Points on a hilly landscape, in no order, each with its height.
A ball rolls from a point to whichever of its 2 nearest points has the largest drop for the distance, and stops where none of them is lower. Distance is the straight distance between rows; heights are no part of it.
Z278: [132 142 139 114 131 102 143 123  67 161  98 186 124 145 169  62 129 102
 111 134 110 115 185  74 149 117 149  98 164 106  77]  (h 375)
Z777: [131 136 103 114 129 175 172  94 149 160 142 113 138 133  99 131 122 137
 111 151 139 162 157  74 210  81 142 157  59 136 130]  (h 137)
Z935: [106  91 159 137 142  90 122  79 112 173 109 143 135 147  63  78 151 147
 125 165 170 154 123 104 123 124 120 147 137 132 132]  (h 538)
Z805: [171 146 132 115  88 151 190 176 146 116 177 129 154 223 163 160 128 123
 116 126  94 187 149 117 147 115 136  99 128 117 114]  (h 109)
Z42: [144  93 117 147 138 132 118 113 149 154 152 131 127 134  94 127 163 156
 118 158 150 180 125 117 140 132 132 164  98 144 134]  (h 585)
Z997: [141 116 147 167 107 147 166  82 178  96 161  44 165 155  90 151 190 155
 125 146  99 178 122 107 102 141  84 145 104 104 170]  (h 314)
Z554: [104 121 152 133 149 108 119 183 170 122 163  87 109 143 154 163 165 150
 146 104 123 141  99 154  74 158  93  92 131  85 149]  (h 562)
Z383: [134 106 117 139 138 124 117 150  57 111 109 113  98  52 196 107 113 111
 137 132  94  33 119 128 129 113 144 111 140 140  94]  (h 497)
Z295: [123 125 139  96  90 115 112 153  76  79 122 158 109  97 130 123 101 109
 173 124 145  43  82 148 108 139 114 115 163 156 139]  (h 346)
Z218: [ 76 179 157 113 112  99 124 141 109 110 131 123 139 143 131 136 110 112
 125 111 146  80 155 110  89 130 146 110 163 119 116]  (h 209)
Z85: [122 151  94 143 155 151  64 157 172 124 152  74 137  83 174 181 128 144
 103 143 113 116 127 175 119 124 154 148 106 136  83]  (h 404)
Z768: [151 105  58 115 132 150 153 180 143 158 110 144 114 119 128 129 103 125
 110 119 132 192 108  97 197 147 170 147  97 161 112]  (h 732)
Z899: [100 138 139 104 138 118 118 184 130 154 160 117  72 131 143 149 134 155
 149 119 165 107 133 144 113 117 122  99 133 108 179]  (h 512)
Z566: [133 132 104 115 121 120 106 203 102 105 132 191 135 125 189 160  80 112
 125  89 125 104 123 209 104 180 150 105 162 137 140]  (h 212)
Z303: [142 124 171 151 116 143 118  73 157 152 158 126 166 169 140 140 152 146
 109 184 135 154 155 128  85  70 135 140 147 128  87]  (h 413)
Z184: [110 118 131 135 149 137  72 123 156  91 135  78 123  69 100 138 139 154
 139 159 151  94  94 160 105 132 115 170  96 147 135]  (h 516)
Z674: [125 122 113 147 118 152 100 134  87 104  93 104  92  40 149 113 143  99
 142  90  71  51 113 113 148 153 107 128 126 131 111]  (h 451)
Z553: [131 108 121 136 150  88 120 136 166 158 148 143 191 158 133 139 123 158
  95 126 167 230 136 156  87 190 161 141 119 152  89]  (h 525)
Z936: [130 102 100  99 167 122  90 104  80 149 138 171 111  68 146 104  73 130
 157 198 186  52 120 159 133  79 180 141 148 167 102]  (h 580)
Z700: [128 165 110  92  82 158  92 108 171  78 168 121 138 156 111 164  82  83
 127 131 159  98 156 139 123 115 108 190 123 170 157]  (h 858)
Z689: [162 133 119 152  92 142 197 161 141 113 196  98 152 175 150 174 153 119
 114 109  79 168  99 144 113  81 136 100 118 118 166]  (h 167)
Z406: [176 112 118 144  97 142 147 176  97 103 106 161  98 140 166 109 120  91
 131  98  57 151 120 106 160 134 113  95 145 129  94]  (h 261)
Z175: [117 154 126  97 100 100 198 185 106 110 157 144 138 188 134 146  93 107
 115  90 146 137  96 132  94 128 164  99 158 106 157]  (h 433)
Z18: [130 100 114 110 128 103 178 186 160 145 160 111 121 178 101 152 142 163
 120 127 156 207  91 146 128 167 117 120  86 147 156]  (h 455)
Z991: [159 128 106  73  90 168 114 155 185 118 166 119 110 184 131 143 101 146
 160 176 151 147 137  93 172 111 118 170  85 188 108]  (h 782)
Z840: [118 132 209 173 120 108 113  82 133 132 134 130 160 161 151 112 160 145
 127 146  91 138 162 120  76 108 109 111 182  94  82]  (h 345)
Z607: [142 170 149 137  96 127 112  73 164  85 116 162 169 164 111 133  80  68
 113 114 156 146 151 132 125 133 112 180 152 154 153]  (h 895)
Z338: [ 68 203 133  84 125 142 153 121 125 109 127  70 119 136  71  96 123 133
 134 174 155  54 131  68 144 115 138 158 138 125  96]  (h 344)
Z208: [140 120 102 147 166 112 117  95 172 188 131 127 151 118 104 152 137 161
  91 141 150 218 129 135 134 174 160 145 103 135 114]  (h 561)
Z69: [131  93 161 141 120 109 165 103  86 136 108 143  98 137  85  96 168 108
 142  95 142 119 105 104 138  83  88 120 124  85 186]  (h 380)
Z784: [153 107 126 148 148 150 123  64 153 190 115 167 146 154 123 134 117 130
 127 129 108 208 209 133 174 105  96 112 115  92 191]  (h 60)
Z189: [143  92  67 148 172 126 147 168 124 180 121 130 103  78 143 133 137 145
  98 110 140 185  83 130 173 142 164 119  94 126 144]  (h 711)
Z401: [144  61 113 160 159 128  71 159 123 145 135 127  98  56 185 153 148 161
 144 144 122 125 112 186 111 151 134 110 128 149  89]  (h 653)
Z827: [133 114 141 131 125 134 101 100 162 131 106 126 104 123 107 147 149 136
 144  91 111 152 161 135 142 131  73 126 124 102 172]  (h 282)
Z922: [134  97 144 154 135 131  79 147 170 150 152  94 127 117 175 159 160 175
 139 142  99 150 126 189  85 161  97 108 130 117 113]  (h 606)
Z718: [157 133 144 106  80 140 173 150 134 118 150 139 110 198 107 121 145 164
 142 142 115 173 132  86 164 113 101 107 111 141 119]  (h 36)
Z164: [121 109 108 117 127 152  61  91 146 103 125 125 124  85 103 149 106 105
 155 154 180  69 113 158 129 138 127 184 100 180 136]  (h 563)
Z579: [ 81 174 124 119 133 147 129 105  95 119  87 103 120  71 107  96 115 100
 124 143 144  48 146  76 147  97 143 146 127 125  96]  (h 406)
Z871: [137 133 117 126 141 162  69  96 161 142  97 159 120 109 150 117 122 118
 140 115 117 135 193 123 159 113  92 137 124 125 115]  (h 210)
Z239: [130 119 194 177 130 118 121  56 155 144 145 113 144 164 105  94 200 165
 140 163 103 179 160 112  88 136  81 130 149  93 125]  (h 270)
Z505: [131  80 149 140 135  97 178 170  79 130 126 117 115 148 104 105 172 155
 137 134 130 145  37 106 109 155 130 105 123 126 109]  (h 498)
Z852: [182 121 125 166  97 135 187 147 104  68 157 120 156 147 162 147  85  84
 100 114  88 118  80 145  98  91 191 118 172 145  97]  (h 213)
Z773: [ 84 165 127 143 130 111 117 117  91 110  98 170 140 137 148 115  85  75
 117 101 128  86 127 176  89 117 129 105 194 116 134]  (h 129)
Z58: [143  96 147 131 106 126 145 137  78  80 138 101 103  85 113 109 123 127
 141 130 112  43  45 123 102 101 125 119 120 147 126]  (h 405)
Z981: [141 135 150 126  88 122 162  99  97 139  96 184 127 177  92  96 121  85
 142 104 127 106 154  98 144  89  94 116 161 113 177]  (h 325)
Z49: [178  63 142 143  81 147 153 112 139 119 132 155 110 165  93 113 154 141
 156 134 103 148  91  84 161 103  75 141 111 148 151]  (h 113)
Z260: [103 166 140  61 110  95 176 198 111 107 145 103 135 172 101 126 106 151
 118 144 176 123  97 117 103 137 163 118 135 134 103]  (h 388)
Z769: [130 145 120  97 105 105  93 153 115  76 139 168 139 130 166 153  73 116
 159 114 141  67 109 189  64 160 161 124 166 143 113]  (h 275)
Z146: [139 133 145 139 154 160  69 132 151  85 148  50 114  60 154 150 138 138
 137 148 104  81 102 152 109 149 140 135 126 147  79]  (h 461)
Z525: [144 118 107 136 116 175 122 171 144  94 112  98  90  73 149 146 134 117
 139  75  89  97 117 117 172 138  92 120 100 124 141]  (h 403)
Z810: [163 107 117 132 103 129 165 136  62 125  73 192 114 104 159  60 138 104
 118 130  78 104 140  67 164 124 116 108 154 129  91]  (h 319)
Z405: [126 157 133  97 133 105 166 177 114 158 170 141 121 186 144 137 139 126
 137 112 155 135 143 147 112  97 130  81 133  96 174]  (h 471)
Z476: [102 156 114  78 131 148 160 127 122 182 109 118 104 146  87 115 125 148
 142 137 148 138 162  57 191 100 142 119  87 111 131]  (h 68)
Z293: [130  89  82 130 152 113 118 185 141 188 116 140  73  81 165 139 133 181
 136 143 141 154 105 167 155 143 136 114 109 138 120]  (h 689)
Z630: [139 104 128 164 124 115 123 169  91 131 108 156 108 119 154 123 164 110
 134  94  74 122 111 130 130 168  98  87 139 114 127]  (h 205)
Z646: [135 100  87 119 139 132  97 133  71 119 108 181 101  54 166 109  96 131
 148 152 135  38 115 156 139 122 173 119 131 161 104]  (h 539)
Z410: [ 97 171 115 122 163 142  91 148 168 124 150  88 130 101 150 173 117 122
 117 113 119 130 184 152 127 124 144 132 131 104 127]  (h 350)
Z806: [ 66 184 138 128 184 122 103 100 139 166  68  59 119  83 120 126 147 119
 127  87 107 122 214 122 151 149 123 122  98  83 135]  (h 211)
Z917: [136 114 122 128 128 165  77 133 166  96 143 107  98  91 136 156 145 114
 157 106 111 110 142 149 141 105  51 142  94 121 195]  (h 347)
Z414: [119 125 112 120 139 137 189 137 163 146 174  83 136 140  85 173 163 145
  99 120 136 177  88 142 141 131 119 134  65 120 210]  (h 420)
Z591: [131  89 157 139 119  87 130 125  89 114  98 180 141 124 105  87 151 141
 144 122 121 125  70 123  79 180 126 109 153 120  76]  (h 544)
Z280: [131 148 119 121 143 145 104  60 154 159  84 192 153 139 135 125 107 109
 116 112 110 182 221 117 194 138 120 147 136 113 138]  (h 135)
Z944: [ 93 203 134 121 152 158  72 142 151 133 107  59 120  86 146 144 139 134
 133 115  88  87 201 119 133 152 121 101 123 100  93]  (h 283)
Z274: [120 163  79 143 132 116 126 155 143  94 139 106 163 108 149 168  93  76
  78  73 107 136 112 181 110 138 162 127 148 125 164]  (h 69)
Z765: [146  89 116 111 139 131  92 106 126 142 124 178 136 106 114 108  97 133
 140 165 192  99 111 163 123 105 139 167 121 182 125]  (h 607)
Z289: [149  96  66  96 105 161 140 150 189 130 153 132 126 155 112 158 105 164
 127 169 144 188 112 100 199 146 144 171  75 182 128]  (h 756)
Z265: [129 143 158 160 142 109  85  92  99 124  59 193 153  90 118 109 111  97
 121  85 117 100 102 183  86 161 103 136 178 124 146]  (h 39)
Z101: [130 168 127  94 107 187  98 143 212  83 159  86 134 164 108 178 119 129
 149 168 132 109 164 116 157 119 109 171  92 181 121]  (h 817)
Z994: [105 131 156 170 149 107  85 117 106 126  87 138 130 100 150 121 140 104
 135  62  91 108 114 163  81 161  76  91 156  90 155]  (h 127)
Z294: [125 128 109 126 135 109 124  88  95 104  73 143 118  72  95  89 109 108
 144 131 149  69  93  96 134 139 147 144 142 154 103]  (h 457)
Z985: [ 74 202 110 102 155 121 127  83 136 160  67 132 127 142  84 107  79  87
 119  84 168 168 194 106 183 156 138 143 125 107 159]  (h 208)
Z971: [100 127 141 119 140 115 142 109 168 125 164  37 145 130  76 147 175 158
 129 137 161 136 107 126 110 132  95 161  84 121 184]  (h 376)
Z210: [ 92 154 106 114 174 126 144 121 126 185  92 109 113 109 127 123 123 127
 110  93 141 151 176 105 181 142 144 122 111  89 162]  (h 142)
Z521: [ 70 191 160  69 126 114 127 148 125 112 102  89 108 147 110 125 129 138
 150 134 170  72 158  92 123 143 132 132 126 104 101]  (h 279)
Z98: [159 120 118 152 107 160 121  95 193  91 180  69 181 165 123 183 148 124
 110 128 103 172 143 146  93 142 118 167 113 150 153]  (h 244)
Z939: [121 162 138 146  90 126 167 140 144  72 164 103 176 143 139 160  87  86
  81  91 122 108  94 162  84 136 184 138 157 137 125]  (h 141)
Z97: [124 129 161 106  99  96 155 137  79 100 137  97 113 117  80  87 159 140
 151 153 157  83  54 113  96 128 145 115 126 118  98]  (h 454)
Z548: [139 101 118 146 152 133 141 132  97 152 142 124 135 137 157 108 132 131
  87 144 119 154 127 132 129  80 151 120 140 121  91]  (h 322)
Z519: [144 106  99 123 131  93 159 152 149 144 140 164 160 171  94 123 110 136
  93 135 181 204  83 147 112 188 141 149 124 154 149]  (h 488)
Z231: [138 115 125 170 131 103 168 136  74 132 141 144 153 123 177 127 112 118
 104 125  97  98  95 151 109  93 187  98 157 124 103]  (h 271)
Z154: [ 79 159 100  58 139 109 139 191 105 104 108  98 117 113 110 107  95 160
 130 146 170  99 122  95 133 150 177 118 124 132  91]  (h 342)
Z961: [106 134 145 116 171  91 131 117  68 181  89 142 111 106 141  68 160 134
 120 152 134  88 158  79 120 116 130  96 160  98  88]  (h 429)
Z716: [146 153 136 143  99 156 150 112 181 117 164 123 183 183 143 176 137 131
 102 127 110 191 179 136 112 125 149 136 117 122 142]  (h 178)
Z545: [158 100 155 157 105 139 152  44 129 159 143 162 122 172 129 124 170 135
 131 146 106 173 173  96 142  71  86 127 119  97 182]  (h 138)
Z434: [109 104 153 160 158 108 119  73  82 184  87 181 148 119 123  77 137 140
 125 165 127 107 137 129 116  92 135 115 161 127 101]  (h 484)
Z116: [155 114 145 145 160 161 114  95 144 165 164 132 139 141 173 128 141 165
 116 167  96 154 183 122 141  82 131 114 126 115  89]  (h 379)
Z817: [143 123 108 148 143 114  99 170 138  76 134 139 119 104 167 151 118 107
 135  84 109 139  71 199 112 178 136 126 141 139 143]  (h 144)
Z927: [116 169 137 119 134 121 153  70 104 128  83 174 124 179  71  98  92  73
 145  90 143 162 177 106 157 128  95 132 137 102 177]  (h 272)
Z93: [154  90 195 156 103 130 135  80 146 138 132 130 127 168 103  96 183 151
 148 170 123 143 129  71 113  76  74 128 119 119 130]  (h 192)
Z929: [132  76 128 136 127  91 145  89  53 125 103 190 124  83 103  78 104 144
 145 144 133  94  63 124 114 139 167 133 147 149  98]  (h 502)

Where does a ball stop that starts at each point below?
Z765 -> Z210
Z434 -> Z265
Z401 -> Z265
Z294 -> Z265
Z700 -> Z265
Z383 -> Z784
Z97 -> Z274

Call two points neighbours if one is among the 2 nearest of the other. Go from one point of each pair to the other, from neighbour to neighbour, staying as low as possible. Name the highest point that can't be avoided.
Z718, Z784 -> Z93
Z274, Z784 -> Z303
Z784, Z265 -> Z591

For each start below, name every point that the ball comes to, in order.
Z42 -> Z935, Z434, Z961, Z278, Z810, Z406, Z630, Z994, Z265
Z929 -> Z294, Z579, Z338, Z521, Z218, Z773, Z265
Z936 -> Z646, Z383, Z674, Z525, Z917, Z827, Z871, Z280, Z784
Z505 -> Z97, Z58, Z295, Z769, Z566, Z817, Z274
